Points on a hilly landscape, in no order, each with its height.
A ball rolls from a point to whichever of its 3 nearest points has the largest drop for the distance, and stops where none of them is lower. Distance is the straight distance between rows; heights are no part of it.
<570>: [ 83  97 149 108 104 129 110 143]  h=53.7
<26>: [ 69  72 130 101  80 120 131 154]  h=33.2
<7>: [151 141 146 130 160 112 110 109]  h=41.1
<198>: [146 161 114 151 137 129 136 133]  h=58.1
<69>: [ 96 148  63 143  85 176 179 155]  h=30.9
<441>: [ 70  87 113 108  77 142 143 154]  h=10.3
<644>: [232 138 141 137 171 115 144 101]  h=29.1
<372>: [114 156  91 154 109 150 151 150]  h=49.7
<623>: [ 79 114  94 123  82 161 155 155]  h=20.3
<83>: [165 109 172 112 186  97  82  62]  h=38.9
<76>: [116 130 142 127 140 126 109 127]  h=53.3
<260>: [170 138 149 128 171 106 112  99]  h=40.9
<740>: [152 156 127 144 146 124 125 127]  h=52.8
<55>: [187 141 145 131 174 107 116  96]  h=34.7
<41>: [154 172  92 166 126 136 157 145]  h=58.4
<444>: [ 86 117 104 130  89 155 143 151]  h=9.9
<512>: [209 151 133 145 160 112 145 113]  h=19.7
<139>: [133 164  98 161 119 146 150 148]  h=54.6
<553>: [132 135 150 124 152 116 102 112]  h=33.1
<765>: [117 162  75 159 100 158 165 149]  h=58.8
<208>: [ 96 110 156 111 123 122  99 131]  h=35.3
<243>: [ 58  69  94  90  67 129 160 157]  h=21.2
<80>: [112 154  86 150 102 159 159 151]  h=52.9
<609>: [122 111 175 103 161 109  80  94]  h=10.8
<616>: [200 125 156 126 181 100 109  77]  h=7.0
<731>: [101 134 116 134 108 146 131 145]  h=28.9
<534>: [164 126 162 116 180 103  96  82]  h=45.7
<694>: [229 130 147 133 177 108 131  89]  h=43.3
<237>: [ 76  99 105 114  80 150 148 154]  h=6.1
<234>: [ 82  86 165  98 110 117  97 136]  h=57.4
<265>: [190 168 115 154 146 119 155 131]  h=26.0
<708>: [135 170  86 164 112 146 158 149]  h=61.8
<567>: [224 149 138 143 164 114 149 112]  h=23.5
<304>: [110 144 123 140 119 140 126 141]  h=38.3
<576>: [139 113 174 106 175 105  78  84]  h=19.2
<714>: [ 86 115 125 124  99 143 124 148]  h=40.0
<597>: [ 72  74 145 100  91 118 114 149]  h=39.4
<249>: [ 73  87 135 107  87 132 125 152]  h=35.0
<341>: [208 161 126 148 157 115 146 120]  h=22.5
<197>: [118 123 160 116 151 116  93 111]  h=24.2
<448>: [ 99 138 101 139  98 156 147 151]  h=20.6
<68>: [205 148 140 137 170 108 134 104]  h=9.2
<101>: [127 159 102 156 121 140 143 142]  h=50.4
<166>: [ 73  89 123 109  86 137 131 153]  h=27.3
<125>: [141 165 102 160 126 137 145 139]  h=54.2
<729>: [ 62  57 127  94  76 111 131 154]  h=25.8
<113>: [130 139 145 128 150 118 108 120]  h=39.3
<193>: [ 90 141  71 133  81 178 175 158]  h=24.4
<222>: [185 150 137 135 165 112 126 110]  h=23.3
<177>: [202 133 148 127 177 100 117  86]  h=54.3
<678>: [103 125 136 127 117 134 118 139]  h=60.0
<719>: [ 86 105 142 116 105 132 114 145]  h=49.8
<703>: [ 87 133  78 134  85 169 166 157]  h=12.2
<327>: [ 99 106 172 103 133 117  89 122]  h=20.9
<122>: [180 134 150 127 177 103 109  84]  h=43.7
<252>: [109 112 172 104 150 115  86 108]  h=14.9
<156>: [103 121 148 124 122 129 107 133]  h=50.7
<130>: [198 164 119 150 150 120 151 129]  h=24.8
<132>: [ 80 116  75 117  72 172 178 160]  h=33.6
<375>: [126 149 133 141 134 129 121 131]  h=57.7
<242>: [106 102 182 100 150 113  79 106]  h=6.8
<674>: [180 159 130 147 153 112 137 121]  h=29.3
<724>: [150 149 135 138 151 117 120 116]  h=47.1
<311>: [111 148 105 148 114 145 141 145]  h=45.9
<608>: [ 60  64 108  98  72 122 150 157]  h=6.6
<224>: [141 132 154 123 164 108  98 100]  h=37.7
<654>: [ 73 103  83 108  72 161 168 160]  h=31.3
<319>: [126 154 116 146 125 135 130 139]  h=47.5
<4>: [144 102 182 102 180 101  69  64]  h=28.5

For each start below, name the point where the ball stops.
<311> => <237>
<375> => <237>
<26> => <608>
<198> => <237>
<576> => <242>
<208> => <242>
<197> => <242>
<249> => <237>
<674> => <68>
<4> => <242>
<130> => <68>

Call two points neighbours if one is among the 3 nearest of the other. Go from one point of each pair to the other, from neighbour to neighbour, staying as low as possible. Name the highest point that can't be avoided.
<703> and <68> => <570>
<608> and <237> => <243>
<55> and <242> => <7>
<68> and <616> => <55>
